Each row is a point on a landscape with many peaks, with its height.
From any point a climber takes the steepest step (rise divided by distance) to one of its 2 nearest points. It stops when none of these is higher. Distance is the straight distance between rows; heights are no part of it.
Z499: [-13  22  -8 -30 -34  -6 -61  -7  -1  72  39 -13  -5   1  21 -49  68 -10
  64  12  30  21  14  -7]  (h 769)
Z46: [-22  29  23  30 -17 -38 -13 -46  10 -34  21 -15 -27 -26 -17 -26  10  19
   3  13  35 -26 -59 -12]  (h 329)
Z30: [ 48 -55  30 -10  24 -54  18  75 -28  40  34   6  11   6  -5  41  11 -50
  35  18   3 -12  26   3]  (h 452)
Z165: [ 25 -61  42  40   6   1  -7 -37  40 -44 -25 -35   9 -27 -41  41  10 -45
  21 -43  12 -12 -29 -18]  (h 408)
Z540: [  9 -14 -34   2  26   1  62  41 -14  -9 -35  37  10  56  -6   1 -72   1
 -59 -22 -43  -5  41  13]  (h 531)
Z403: [  5   1 -27   8  63 -19  12  22 -13  11  18  21  39  53  50  -1 -11   7
 -49  30 -77   7  21 -31]  (h 21)
Z318: [  9  55 -22  -7  34  55  -5  -6   7  -6 -30 -41  -2 -21  85  -1 -17  13
 -55  10 -13 -13  -8  23]  (h 380)
Z240: [-55  43 -36 -31  -4  39 -31 -17   1  39  16 -15   3  -4  42 -51  38  21
  14  24 -16  69  21 -11]  (h 39)
Z163: [ -4 -49  34  51  29 -15  24  36  13 -11   5 -29  15 -11 -36  47  -9 -16
  -4 -27 -32 -11  -7  18]  (h 523)
Z713: [ 21  22 -46 -20 -21  -6   3   0  17  -2 -19  -7  20  32  29 -12  -7 -30
   2 -20 -31  15  32  -6]  (h 643)
Z799: [ 78 -27  -1 -15  34  57  52  28 -18 -34 -39 -20  10  -6 -33  61   2 -47
   9  19  10 -10  25  30]  (h 322)
Z112: [-43  21 -37  -1 -26  55  18 -10  14  10  -7 -32  -9  55   6 -11  51 -27
  58   2 -43  91  22  -8]  (h 323)
Z495: [-46  38  18  53  19  29  -7 -50  -7   1  43 -67 -40 -35  -7 -21  40  34
  11  69  18  12 -58  22]  (h 493)
Z371: [ 61 -53   3  21  30   4  76  22  11 -33 -15 -28  -3  46 -31  16  35 -60
  33  -1 -16   7  -5  10]  (h 598)
Z880: [-22  23 -28 -34 -82   0 -35 -13  36  10 -39  34  -4 -27 -13  -8 -40  -6
  22 -75  30   2  24  23]  (h 398)
Z96: [ -7 -21   5  33 -13   9  48   9  28 -14   3 -29  -2  62 -35  15  48 -43
  55 -24 -40  42  12  16]  (h 510)
Z192: [-16 -12  33  46  39 -10   0  24  11  -5  24 -22  25   7  12  21   7   8
 -12   4 -54  -5 -16  17]  (h 560)
Z649: [ 12  23  -1  14  40  13 -41 -39   9  27  45 -43   4 -16  40 -40  50  -6
  24  68  13   6 -17 -13]  (h 424)
Z445: [ 45 -42  11 -22  35 -15  13  13 -25 -25 -19  35  33 -38 -14  55 -37 -14
 -59   0   9 -12  19 -28]  (h 299)
Z518: [ 27 -30   1   1  -8 -45   4  -9  19 -13 -20  10   9  -7 -14   9 -19 -27
  -1 -47   7   1   1 -35]  (h 588)
Z589: [-19  30   9 -18 -18 -24 -42  18  -5  41  52  -2  10  -6  30 -27  14  21
  11   4   6  -3   0  13]  (h 661)
Z450: [-33   5 -17  15 -12   3   0 -45  43 -37 -25  41   8  13 -11 -25 -82  45
 -50 -72 -19  -7  -1  -3]  (h 526)
Z883: [  9 -12  11  12  53 -46 -22 -48  15  -3  33 -11  29  27  32 -19  53 -17
   8  28 -37  25 -24 -70]  (h 104)
Z37: [ 52 -86  40  30 -24 -27  36  35   8  42  25 -13 -20  38 -39  41  52 -66
  77  26   7 -21  19  -3]  (h 388)
Z207: [ -2 -68  58  50 -17 -38   6  47  12  47  41 -20  -7  25 -46  36  34 -46
  78  -6 -17 -15   7  12]  (h 430)
Z545: [-65 -11  23  38   9 -22  16  44  -7  26  39  -1  11  39 -31  19  15   5
  16  -5 -71  37  21  18]  (h 507)
Z210: [-15  31  -4  27  15  20 -10 -28  26 -19  -8 -33   4   9  18 -13  10  19
 -15 -10 -32   8 -18  -2]  (h 224)
Z793: [ 87 -20 -39 -25 -18   7  35 -26  17 -43 -46  -8   3  21   9   1  25 -75
  27 -23  15  24  15 -41]  (h 233)
Z247: [ 25 -29 -12  -8  13  26  48  18 -19 -48 -69  24  26  -1 -64  52 -62  -1
 -43 -32  -5   1  36  34]  (h 311)
Z642: [-51  25  16 -11   9  -2 -18  54 -47  46  62  21  10   5  60 -12 -17  73
 -35  17 -16 -26  -1  40]  (h 601)
Z662: [-33  -1 -24 -12 -40 -41  13  38   2  26  -3  39   7  33 -21 -12 -44   2
   4 -52 -34   6  40  24]  (h 444)
Z229: [  0  22 -32  -6 -21  -8 -20 -82  41 -49 -49  23   1 -24   9 -47 -33  19
 -39 -47  14 -16 -22 -23]  (h 359)
Z83: [-35 -14   5  54  51  15  41  28  15 -26  -3 -31  23  31  -2  38  -3  11
 -31 -15 -80  10   0  15]  (h 530)
Z468: [ 80 -28  -6 -30  27  -1  -6 -11   5 -40 -38  12  33 -27  11  32  -7 -56
 -13  -5  33   0   5 -54]  (h 267)
Z205: [ 21 -58  61  18  22 -48 -31  28   5  42  55  -4  -2 -23  -5  20  25 -38
  45   8  12 -25 -20 -20]  (h 156)
Z559: [-48  32   1  31 -45 -61 -24 -79  -6 -52   6  -4 -34  -5 -50 -43   5  50
  -5   8  31 -19 -56 -32]  (h 303)
Z523: [  0   5  10  35  15   2  -8 -66  30 -67 -27 -18 -12 -17   1 -22 -12  34
 -58 -16   0 -27 -63 -18]  (h 748)
Z352: [ 83 -67  25  -3   8  28  36  -5 -10 -23 -22   6   5  -4 -72  72  27 -85
  46  17  42 -12  18 -24]  (h 318)
Z944: [-35  40  11   6 -32  71  23  38   8  31 -28 -46 -33  -5  16  38   5 -12
  54 -45  18   3  36  53]  (h 387)
Z769: [-34  56 -61 -26  14  44 -20 -53   4  -5  -7  17  -8  16  46 -65 -20  57
 -54  23 -29  13  -6 -33]  (h 377)
Z838: [-54  30  31  56  27  26 -10 -43   9 -23  19 -47 -21 -18  -3   0  21  40
 -28  28 -15   1 -65  25]  (h 468)
Z695: [-34  29 -39 -28 -59 -20  -7   5  27  25 -27  42   8  19  -1 -26 -49  -7
  13 -60  -5  11  46   8]  (h 418)
Z845: [  8 -21 -21   1  -4  35  16  -9  16 -64 -75  10  22 -11 -46  34 -69   4
 -51 -66  -8   1  13  22]  (h 331)
Z485: [  37  -39   29  -10   47   -6   67   30  -53  -38  -39   39   30   10
 -101   57   -8  -31  -24    9   11    3   29    6]  (h 365)
Z122: [-46  40 -42  26 -18   0 -12 -68 -33 -18  27 -52 -57 -18 -38 -40  22  66
 -11  70  24  19 -44 -39]  (h 497)
Z500: [-20  -6  15  34  -2 -16 -35 -62  45  -2  20 -25   1   9 -18 -35  50 -14
  37   5  -4  31 -37 -28]  (h 307)
Z747: [ 51  -4  -2 -16   6  47  34  14 -31 -54 -49  22  26  -9 -86  66 -29 -19
 -14 -11  26  -1  42  34]  (h 289)
Z952: [-16   9  -9  32  12 -35  -2 -76  -8 -55  -5  13  -9  23   1 -46  10  43
 -44  41 -13 -17 -61 -74]  (h 263)
Z360: [-82  14  22  14   8  10 -11   6  -7  20  41   0  -1   4   4 -14  12  49
  -1  19 -43  38 -12   5]  (h 52)
Z583: [ 72 -39  11  -6 -21  49  -2   9   8   8 -26 -27  -8  -4   2  45  22 -67
  59   9  26 -18   8  20]  (h 421)
Z358: [-25  28  11  16 -30  32 -41 -31  34  38   8 -34 -26   2  -3 -21  50 -28
  60  -9   9  18 -10  13]  (h 272)
Z587: [ 24 -75  40   6  26 -62  83  66 -40   5 -15  31  -6  39 -81  14  10 -52
  -1 -14   5  13  17  -5]  (h 540)
Z243: [-53   5 -20  38  36  28  53  22   0   2 -10   1  18  64  -3  11 -40  27
 -40 -12 -90  29  26   9]  (h 505)
Z113: [ -9  12 -21 -28 -32 -35 -11 -62  36 -31 -13  62   9  -1  18 -56 -53  32
 -35 -40  16 -24  -4 -40]  (h 339)
Z866: [-29 -21  39 -14 -50 -61 -34   5  16  21  27  49  -7 -31 -24  -6 -19   3
  15 -51  42 -12  -7  -9]  (h 284)
Z765: [-18  19   4  24  -9  15 -15 -16 -24 -50 -15   6 -34 -24   4  -1 -49  84
 -67   7  19 -72 -58   9]  (h 642)
Z20: [ 93 -23   1 -43   6  41  51  34 -23 -23 -30  35   2   1 -60  57  15 -50
  21  28  41   3  32  20]  (h 302)
Z167: [ 22  19 -28 -61 -56  56 -15  43 -18  11 -36  -3  -4 -30  16  33 -21 -20
  15 -33  37  -7  44  47]  (h 422)
Z259: [-16 -27  33  17  23 -75 -21 -41  19   0  49  21  19  10  -4 -32  50 -16
  25   6 -22  20 -26 -78]  (h 119)
Z710: [ 89 -48  15 -29   4  -5  14  -7 -21 -17 -25  12  18 -17 -32  50   9 -75
  23   9  38  -2  19 -46]  (h 290)
Z188: [-11   8 -32 -49 -54  14  40  79 -23  43 -12  28 -22  25   8   3 -17 -10
  26 -33  10   6  57  58]  (h 264)
Z610: [-41  -2 -36   7  14 -13 -24 -15 -61  -6  37  -4 -36  22   5 -50  15  97
 -39  98 -22   6 -48 -56]  (h 76)
Z438: [  3  34   4  26  41  49 -15 -12  -9  47  41 -71   0 -10  66  -9  47   5
  21  50  14   5  -6  19]  (h 441)
Z81: [-23  29 -43 -44   8   7 -20  12 -11  42  25   6  23  31  47 -35  20   7
  11  30 -50  54  37 -19]  (h 33)
Z221: [ 48 -11  -2 -49 -36  32 -19  54 -21  13 -13  12   6 -36 -18  52 -15 -24
  21 -10  34  -8  38  31]  (h 445)
Z585: [ -9  -8  24 -38 -55 -85 -36  27   8  55  43  57   6  -8   9 -14  -9  -9
  25 -34  34 -12  19 -16]  (h 258)
Z698: [-38  37 -14  -1  49  51  20  20 -14  20   3 -41   5  29  60  13   7   5
  -3  14 -54  45  30  20]  (h 471)
Z93: [ 42 -41  10  31   4 -22  42   9  22 -11  -5 -26   0  59 -24  12  58 -69
  53  -1 -25  13   2 -26]  (h 555)
Z426: [  5 -37  32  48  52 -32  18   2  -1 -35  -6  41  13   9  12  17 -48  39
 -77  -8 -36 -39 -42 -39]  (h 548)
Z503: [ 22 -15  46  10   9   1 -28 -27  -4 -55 -13  11  -4 -77 -28  34 -23  30
 -27  12  50 -44 -46   2]  (h 306)
Z470: [-71  76  -1   2 -14  56   7 -29  15  17 -36 -27 -19 -22  36 -10  -8  24
  -6 -41   5  20  21  37]  (h 403)
Z13: [ 42 -49  22  11 -48  41   9 -15  27 -30 -49 -24 -14 -11 -77  55  10 -61
  44 -51  42   0   9  10]  (h 196)
Z515: [-68  23 -19  21  35  54  56  35 -15   9 -10 -17   7  50  28  19  -9  16
  -7   4 -79  49  44  22]  (h 487)
Z696: [ 51 -26 -11 -18  -5  24  62  25 -16 -42 -54  41 -11  10 -72  37  -1 -41
   5 -17  22  21  29  29]  (h 279)
Z974: [-30 -11  33  19   2   5 -23  52 -19  82  77 -31  -1  30   9  10  48 -13
  74  40 -32  23  14  17]  (h 100)
Z297: [-21  31  14 -11 -42  60  11  52  -5  69  -6 -44 -30  16  36  27  32 -13
  75  -7  18   6  41  49]  (h 372)
Z301: [ 17 -11   4   8 -25 -33 -14  -9  30  15   5 -10   3  17  -7  -3  25 -39
  49 -33 -10   8   8 -24]  (h 651)
Z619: [  8 -74  32  53  36 -29  57  26  -3 -37 -14 -20   9  27 -66  43  -4 -19
 -15 -47 -22   2   2  12]  (h 483)
Z124: [ 25  31 -48 -21   5  38  41  33   8 -10 -33 -30   5  29  46   8 -11 -33
  13  -4 -27  16  24  23]  (h 613)
Z761: [-49  -4   6  41 -10  38 -36 -46  31  21  21 -50 -15  11 -16 -17  65 -20
  61   2 -16  52 -20  -5]  (h 287)
Z239: [-63  37  -8 -14  16   7 -10  34 -23  40  37  36  21  26  45 -18 -34  62
 -36   9 -54  12  23  21]  (h 571)
Z830: [ 49   9   1  26  18 -11 -18 -68  24 -51  -9 -24  -4 -24  18 -27   2   4
 -35  18  29 -36 -57 -36]  (h 686)
Z977: [  6  15  -9 -34  -2 -37 -22  34  -9  36  25  14  27  17  45 -16 -12   9
   1  -1 -13  -5  28   6]  (h 620)
Z971: [  6  11  -1  19  -8  10 -11 -50   9 -66 -42  18 -19 -33  -1  -7 -48  53
 -63 -12  31 -46 -54  -2]  (h 690)
Z717: [-28  69 -21  -1   1  60 -13 -38  27 -13 -50 -26 -12 -28  48 -16 -17  30
 -49 -28  -2  -3  -5  25]  (h 392)
Z302: [-79  34  15  14 -21  49  26  41   0  44  -4 -22 -21  30   2  26  27   4
  59 -18 -34  44  36  38]  (h 453)
Z873: [ 21 -63  43  39  63 -32  22 -22  10 -60  -4  15  17 -16  -7  37 -22   8
 -67 -17 -25 -27 -40 -58]  (h 501)
Z104: [-51  35  -5   2 -66  24 -24 -18  40  14 -26  -3 -15 -22 -15 -11  -3   1
  19 -79  12   4   5  27]  (h 376)
Z454: [-24  46 -10 -25 -36 -22 -49  -4 -26  59  70  -9  -4 -14  32 -62  49  38
  24  39  44  11  -2   4]  (h 711)
Z331: [ 79 -80  31  -6 -11 -11  34  21  -9  19   0   5 -16  13 -37  45  40 -80
  75  22  36 -24  11 -28]  (h 353)
Z283: [-26  -2  14 -19 -47 -21 -28  62 -10  50  27   8  -4 -10  10  21  -9   8
  23 -34   8 -13  28  45]  (h 678)
Z463: [ -1  46 -32 -10 -28  29 -22 -56  41 -42 -46 -13  -9 -36  23 -21 -30  -1
 -28 -45  28  -5 -13   6]  (h 375)
Z211: [ -4  -2   9  -6 -37  15  23  86  -9  60  19 -28 -19  28  12  33  25 -17
  56   2 -10  -3  34  48]  (h 395)
Z985: [-10   5  47  51  11   3 -39 -23  11  32  55 -55 -18 -23   7  -6  45   4
  38  47  25 -22 -42  30]  (h 124)
Z758: [-70  58  32   6 -44  33 -27   0  10  75  31 -20 -34 -29   7 -10  38  28
  47  -5  43  11   0  52]  (h 414)
Z317: [  2  10 -44 -18  -2 -21   9 -20  21 -22 -35  30  21  30  29 -19 -47  -2
 -26 -41 -34  11  27 -20]  (h 608)
Z993: [  8  11 -15   0  44 -23 -26 -52   5 -11  30  -3  10  11  43 -47  41  18
 -16  63 -33  16 -25 -62]  (h 94)
Z157: [-36 -29  26  35 -16 -43  22  58   2  40  40   0  -5  47 -50  24  33 -26
  58 -16 -46  17  16  24]  (h 470)
Z164: [-43  11  15  41   1  37  25  20  14  18   7 -52  -7  25 -10  22  29 -30
  61 -11 -35  26   8  26]  (h 477)
Z665: [  7  43  -8 -24 -35  10 -52 -12   7  21   5 -22 -13 -50  34 -30   2   9
   8 -13  54 -23  -7  30]  (h 606)
Z724: [ 55   2  21 -42  15  32 -42  -1 -28 -13 -23  10  31 -68   3  58 -24 -14
 -15  17  48 -28  24  21]  (h 352)
Z404: [-91  51  23  18 -32  46 -13   1  -5  57  10 -29 -28 -13   8  13  25  17
  50 -28  -4  39  15  43]  (h 433)
Z141: [ 25 -27  20  13   3  30 -10 -22  27 -46 -44 -27   6 -36 -30  45 -15 -27
 -11 -33  12  -4  -5  17]  (h 374)
Z260: [ 28 -31  60  30  17 -27 -45   2   3  21  58 -33  -4 -38   5   7  26 -10
  43  36  38 -41 -46  10]  (h 138)
Z126: [ 73  12 -35 -27 -12  44  32  18  17  -9 -40 -28  -6  26  32  12  21 -59
  40   3   3   7  20  19]  (h 634)
Z18: [-57   3 -19   8 -13 -34 -11 -28  24   6  17  35  25  33  -9 -39 -11  18
  -4 -22 -42  38  12 -35]  (h 457)
Z563: [ 33  -9  -7 -31  -5 -35 -17 -35  29 -20 -32  35  27 -26  25 -13 -24 -18
 -27 -28  11 -10  10 -51]  (h 541)
Z111: [ 13 -26  24 -18 -17 -33 -25 -10   2 -25 -13  55  10 -60 -20  25 -51   0
 -29 -30  39 -28  -6 -23]  (h 254)
Z150: [ 66 -59  13   1  20   3 105  28  18 -30 -34  17 -23  55 -62  -1  46 -41
   2 -10   5  20   5  29]  (h 654)
Z929: [-69  65   3  31 -35  -1  -6 -27 -25  -4  28 -45 -59 -31 -24 -16   4  71
 -10  21  46 -26 -40  36]  (h 373)
Z199: [-57   0  -7  14 -21 -27  -4 -49  27 -16  -4  55  20  33 -21 -50 -52  35
 -24 -51 -31   8  -8 -22]  (h 489)
Z258: [ 67  -7 -21 -72 -44   1 -31  21 -19  12 -21  31  16 -37  11  32  -9 -36
  11 -13  53 -16  42 -11]  (h 475)
Z988: [-17  -1   8 -15 -51 -59 -20 -43  32  -5   1  50   5 -17 -10 -41 -25  11
  -2 -51  28 -11 -18 -31]  (h 313)
Z965: [ 61  10 -13  -9  30 -16 -36 -25  13  31  18 -36   9   1  66 -35  42 -41
  25  35  15  -7  -5 -23]  (h 402)
Z237: [ 35 -27   7 -16 -16 -18   0  91 -25  61  40   0  10  16  25  30  12 -18
  36  18   0 -18  42  28]  (h 420)
Z455: [-35 -21  -9  22 -17 -43  54  52  -6  12 -23  40  -4  57 -54 -17 -48  -5
   0 -51 -31  22  33  42]  (h 473)
Z846: [ 12 -17  11  23 -23  32   9  29  22  20  -6 -46 -15   6  -7  37  19 -47
  68  -7  -8  -9   9  27]  (h 451)
Z683: [ 34 -29 -12 -27   8 -47  84  93 -17  22  -3  61 -14  66 -17 -31  14 -25
   2  17  -7  10  30  38]  (h 305)
Z310: [-15  -7 -30  13   9 -10  65  38   5 -12 -20  12   8  59 -31   7 -22 -22
 -19 -35 -50  22  23  32]  (h 502)
Z395: [ 74 -23 -13 -13  37  -3  21  35  -5 -10 -11 -27  20  15  41  27  -1 -50
  11  29  -6  -7  18  -6]  (h 361)
Z5: [-13  -6  10  42  19 -10   2  -8 -15 -48  -9  43  -9   5   6   4 -55  69
 -72   7 -23 -60 -61 -12]  (h 594)
Z594: [-111   37   29   50    9   34    9  -28   -8   -5   17  -23  -34  -15
  -23    0    5   79  -17   16  -13   16  -35   27]  (h 442)
Z870: [-27  48 -34  23 -13  12  -6 -59 -22  12  42 -48 -37 -37 -15 -43  40  41
  18  59  47  26 -34  -9]  (h 519)
Z394: [ 14  19 -39 -33 -33   2  60  71  -8  25  -8  32 -22  50   5 -22   3 -25
  21 -11 -26  24  44  46]  (h 277)
Z35: [ 93 -26 -30 -22  26 -28  21 -25   7 -35 -31  -6  23   9  29   5  10 -77
   7 -13  18  14  12 -72]  (h 249)
Z344: [  5 -30  57  29  27 -68 -22 -15  21  12  51   0   7  -9   4 -15  35 -36
  37  15   7  -5 -38 -48]  (h 137)
Z617: [ 23 -61  57  45  43 -28   6 -33  26 -43   7 -20   8 -25 -25  28   2 -22
 -19 -21   1 -15 -47 -39]  (h 450)
Z184: [ 75 -29  23 -15  57   4 -17   2 -16 -30  -7  -9  21 -55  39  34 -10  -5
 -38  42  25 -47 -14 -22]  (h 194)
Z909: [-76  28 -20   4   7  41 -17 -28   2  14   6  -5 -10   0  13 -34  11  44
 -15  17 -32  61   4  -1]  (h 44)
Z399: [ -8  46  -2  11  59  63   2  15  -6  26   5 -62   8   3  66   6  20   1
   2  33 -23   7   4  18]  (h 456)
Z524: [ 15 -10 -12 -10 -27  45 -19 -33  25 -55 -69  -3  14 -52 -36  26 -40 -18
 -19 -54  17   7   9  21]  (h 354)
Z886: [-10  58 -35 -11 -36 -17 -27 -74  11  -3  23 -23 -30 -22 -17 -77  39  29
   6  48  57   9 -33 -30]  (h 544)
Z682: [-11  16 -41  -7  14  13 -24 -51  22  -6  -5 -22  17  28  26 -44  35  -7
   8  12 -43  59   8 -38]  (h 343)
Z233: [ 55  11   4  10  34  41 -29 -48  18 -50 -28 -41  -7 -54  23   9 -10   0
 -45  18  31 -25 -35   2]  (h 636)
Z407: [ 33 -75  35  -4  38 -66  48  86 -58  24  10  32   1   7 -57  47  -9 -38
   7  11   0  -6  29  -6]  (h 495)
Z655: [-71  56  14  20 -20  22 -13 -21 -23  32  46 -35 -48 -42  -3 -21  24  51
  23  26  44   5 -18  41]  (h 394)
Z741: [ 68 -24 -16   4  52  42  30  27   3 -41 -38 -43  21   5  23  55 -11 -38
 -17  11 -28   2   6  10]  (h 342)
Z186: [ 35  30  -2   5  28  29 -23 -21   2 -12   4 -51 -18 -59  36  -9   3  25
 -30  40  44 -49 -40  26]  (h 602)
Z428: [ 72 -48  12   3  68   7  30  27 -25 -40 -18  -6  36 -11  -7  66 -18 -34
 -37  21 -10 -12   7 -16]  (h 321)
Z379: [ 24 -64  30   1   5 -32  92  65 -11  -8 -24  47 -30  57 -90 -14  32 -35
  10 -20   0  20  11  38]  (h 591)
Z413: [ 25  58 -48 -26  28  55  -3 -18  11  -3 -26 -44  16   7  79 -22  11 -19
 -14  17 -16  13  17  -7]  (h 368)
Z916: [ 52 -43   4 -22  50  15  92  61 -49 -37 -43  49   8  25 -71  15 -11 -21
 -35  22  -1  11  28  39]  (h 340)
Z972: [ 10  48 -30  29  23  -7  -9 -72  -6 -48  -1 -21 -21   1  15 -35  25  48
 -51  65   8 -24 -62 -51]  (h 248)
Z966: [ 61 -32  -5 -34  38 -10  89  73 -13 -15 -43  71 -12  49 -44 -28   7 -30
 -24   1   2  23  23  42]  (h 320)
Z434: [ 32 -64  48 -24 -17 -39   7  22 -21  20   9  40  -1 -25 -71  61   2 -66
  26 -21  51  -2  22 -41]  (h 205)
Z720: [-104   56   20   26  -19   40   -5  -32    9    9    1   -9  -24  -23
   -3  -13   -9   58   -7  -35   -2   13   -6   40]  (h 419)
Z355: [ 22 -81  41  25  43 -29  43  11 -14 -24 -15  15  16 -14 -73  60  -8 -46
 -14 -39   7   0   5 -32]  (h 436)
Z878: [-67  58 -21  -6 -45  27 -31 -49  31  16  -7 -13 -13 -13  -5 -45  24   5
  17 -37   3  40  -6   4]  (h 358)
Z899: [-33  60 -46  -3 -28  -7 -17 -43 -45 -19  -9   8 -29  21   4 -40 -31  90
 -55  34  16 -52 -37 -19]  (h 244)
Z625: [ 39   2 -36 -50   7 -21  -1  58 -25  19   2  24  35  -1  70   3 -37   1
 -34  12  -7 -22  39  10]  (h 584)
Z47: [ 43 -22  38 -21  -8  39 -63  11 -14  10   0  -5  13 -72 -15  49  -2 -14
  16  11  70 -37   9  30]  (h 371)
Z144: [ 41   1 -59 -37  -9 -44  61  64 -14  22 -14  52  -2  59   6 -32 -12 -28
   0  -3 -12  17  45   4]  (h 288)
Z361: [-29  -3 -19  12   7   8 -40 -75  35 -11  10 -19   5   6  -9 -59  56  -3
  21  15 -29  76 -19 -47]  (h 327)
Z82: [ 63   5 -28 -63 -19 -16 -33 -22   6 -13 -33  16  20 -37  45  -5 -17 -33
  -9 -15  47 -14  24 -26]  (h 506)
Z448: [-22 -16  46  34  27  -1 -33  21   4  51  68 -37   6   1   5  11  48  -1
  56  38 -19  -7 -23  21]  (h 112)
Z863: [-27 -52  53  14  -4 -40  -7  52   6   7  19  28  -2 -35 -44  43 -39   2
   3 -31  -2 -21   6  29]  (h 669)
Z897: [-21  61 -19 -27 -41 -27 -34 -45   9   6  22  -5 -17 -28  16 -53   5  38
   0   5  45 -11 -23   1]  (h 574)
Z169: [-19   0 -32  -3  28 -11 -28 -30 -28  -9  47  -9 -21   6  28 -61  41  61
 -12  96 -18  33 -37 -55]  (h 84)
Z821: [-32 -15  11  12 -21 -12 -10 -16  15 -24  -8  48  12 -10 -14  -5 -85  51
 -50 -31  -6 -35 -24  13]  (h 551)
Z901: [-32  31  12  11 -31 -21 -18 -16 -11 -22  19 -18 -42 -41  -9 -18 -11  59
 -21  12  53 -50 -53  33]  (h 355)
Z321: [ 54  28 -39 -30 -25  52 -19  12  11  22 -14 -54 -12  12  58   4  36 -56
  52   9  25 -11  26  16]  (h 670)
Z460: [-73   7  13  27  17  -5 -11  -1 -23   2  39  25  -8  22  -5 -27  -1  79
 -32  48 -56  16 -39 -11]  (h 60)
Z561: [-79  61 -46   0 -22  36  -2 -55 -35 -11  -3  14 -43  12  -5 -59 -23  94
 -42  35   1   5 -29 -19]  (h 255)
Z219: [ 20  -1 -45 -30  14 -14  30  57 -19   9 -17  45  30  21  26   6 -66  -4
 -41 -13 -24  -9  49  14]  (h 557)
Z970: [ -9 -29  49  18  38 -19 -11  61  -8  18  52 -17  16 -15  23  35 -11  21
 -14  29 -24 -29 -17  23]  (h 599)
Z521: [-57   6  -4  12  16 -29   7  45 -10  29  33  24  17  29   1  -1 -35  26
 -16 -10 -71  11  23  28]  (h 542)
Z566: [ 24 -34  43 -24 -13 -22 -19   8 -19  -7  -3  45  28 -58 -53  47 -27 -32
  12 -24  48 -12  11 -18]  (h 230)
Z337: [-61  32 -23  28  -3  21 -10 -56   3 -34  -2  18 -22  28  -5 -44 -17  80
 -47  24 -31   9 -49 -28]  (h 266)
Z728: [-51  23  12 -19 -42 -13 -30  28   5  34  27  23   4 -27   9  -6 -26  36
   3 -32  19 -25   0  43]  (h 633)
Z203: [-15  42  -2 -29 -29  48   1  28   1  31 -22 -22  -8 -23  36  23 -13 -13
  14 -41  16   4  21  46]  (h 404)
Z176: [ 28 -75  57   1  -1 -72  -5  27  -7  36  41  21  -4 -32 -19  31  13 -65
  34 -17  39 -20  -3 -61]  (h 177)
Z39: [ -2  -3 -34 -12 -12  -8   4  -9  18 -12 -33  62  26  15  -7 -28 -95  19
 -42 -63 -13  -3  34 -17]  (h 568)
Z904: [ 42  39 -25 -40 -11 -20 -33 -30  -5 -12   6   7  -9 -29  61 -41 -14  37
 -45  24  54 -47 -13 -12]  (h 222)
Z722: [ 74 -37  17 -10 -14  49 -38  -3  -7   7 -25 -28  21 -51 -11  56   5 -53
  54  16  53 -33  12  16]  (h 399)
Z378: [  2  51 -23  12  26  31 -19 -53   9 -19   3 -25 -10 -11  43 -40  21  30
 -36  37  -5  -6 -23 -13]  (h 236)
Z419: [-52  35 -28  -8 -44  12 -10 -17  21  19  -6 -12 -10  26  -5 -16  38 -13
  46 -40 -28  53  20  -8]  (h 341)
Z462: [ 37 -21  15 -47  17 -31 -13  -5 -23 -15   3  69  27 -53  12  28 -58   1
 -54  -5  37 -31   1 -38]  (h 276)
Z350: [-59  13 -12  30  -8 -17 -19 -73  -1 -45  14   5 -27  12 -27 -54   9  54
 -22  33 -10  16 -63 -47]  (h 280)
Z14: [-18  -2  36  -5  20 -26 -12  71 -28  33  69   5  21 -19  34  21 -15  59
 -24  19  -8 -45  -9  52]  (h 640)
Z537: [ 12   7 -17 -20 -44 -23 -30   7  22  58  14 -11   2  31  23 -29  53 -39
  63  -5   2  17  24 -15]  (h 712)
Z601: [  36  -53   58   13   33    1   46    7  -32  -34  -28   18   29  -25
 -107   81    0  -48   -6    3   20  -11   29  -10]  (h 396)
Z409: [ 19  44 -60 -23  33  16 -24 -42  17  -7 -21 -11  21  32  72 -40  17   1
 -38  22 -40  30   3 -37]  (h 357)
Z771: [ 61 -28 -18  -8 -42  24  10 -29  36 -39 -53 -25  -6   1 -25  22  18 -59
  38 -29  23   0   9 -12]  (h 216)
Z742: [ -6   5 -56 -26  30 -14   8  23 -12  22  16  21  38  61  48 -29   2   4
 -15  26 -77  41  31 -29]  (h 27)
Z544: [ 69 -20  -2 -13  20  -5 -20  19   1  29  10 -32  23   8  59  17  23 -56
  46  32  15 -17  -2  -3]  (h 381)
Z424: [-33  20 -21 -31   6 -33 -27 -12 -26  23  43  28   5  12  39 -53   8  61
 -16  48 -14   2 -15 -18]  (h 406)
Z270: [-44  11  -4  -8   9 -58 -17 -27   7  14  32  47  14  26  14 -47  -8  37
 -18  16 -27   8 -18 -54]  (h 429)
Z393: [ 27  25 -10 -22 -13  22 -37  -1  16  32   0 -42  -3 -27  44 -17  21 -21
  32  -3  26 -11  16  20]  (h 635)
Z68: [ 14  -3  41 -15   9  34 -46 -19 -12 -40 -31  15  21 -74 -29  54 -40  13
 -40  -4  39 -28  -8  25]  (h 330)
Z130: [-62   0 -26  24  22  15 -11  -2 -53  -7  14  39 -33  40   6 -39 -13 107
 -44  76 -52  -1 -56 -40]  (h 69)
Z745: [  2  52 -44 -32 -28 -35 -21 -32 -24  -5   2  23 -10   4  34 -63 -25  73
 -45  35  50 -53 -25 -19]  (h 234)
Z286: [-30  48 -37 -21  -1   2 -22 -17  -9  20  13  34   7  22  50 -54 -27  57
 -48  25 -14 -18  -6 -16]  (h 389)
Z606: [ 51   1  -1 -25  19  -1 -25  -3 -11 -25  -6   7   8 -36  55  -1 -23  21
 -55  26  25 -35 -12 -10]  (h 209)
Z78: [-58  -1  12  -4 -18 -12  -4  21   5   9   6  48   4 -25   0   6 -71  40
 -20 -41 -11 -22   4  35]  (h 592)
Z498: [-22 -37  28 -18 -44 -36   3  73  -7  38  12  30  -4 -16 -46  34 -16 -10
  29 -37   0 -14  28  36]  (h 740)

Where does a climber stop that starts at each point below?
Z747 => Z523
Z878 => Z499
Z462 => Z14
Z20 => Z14
Z35 => Z14
Z944 => Z499
Z113 => Z321
Z144 => Z14
Z413 => Z321
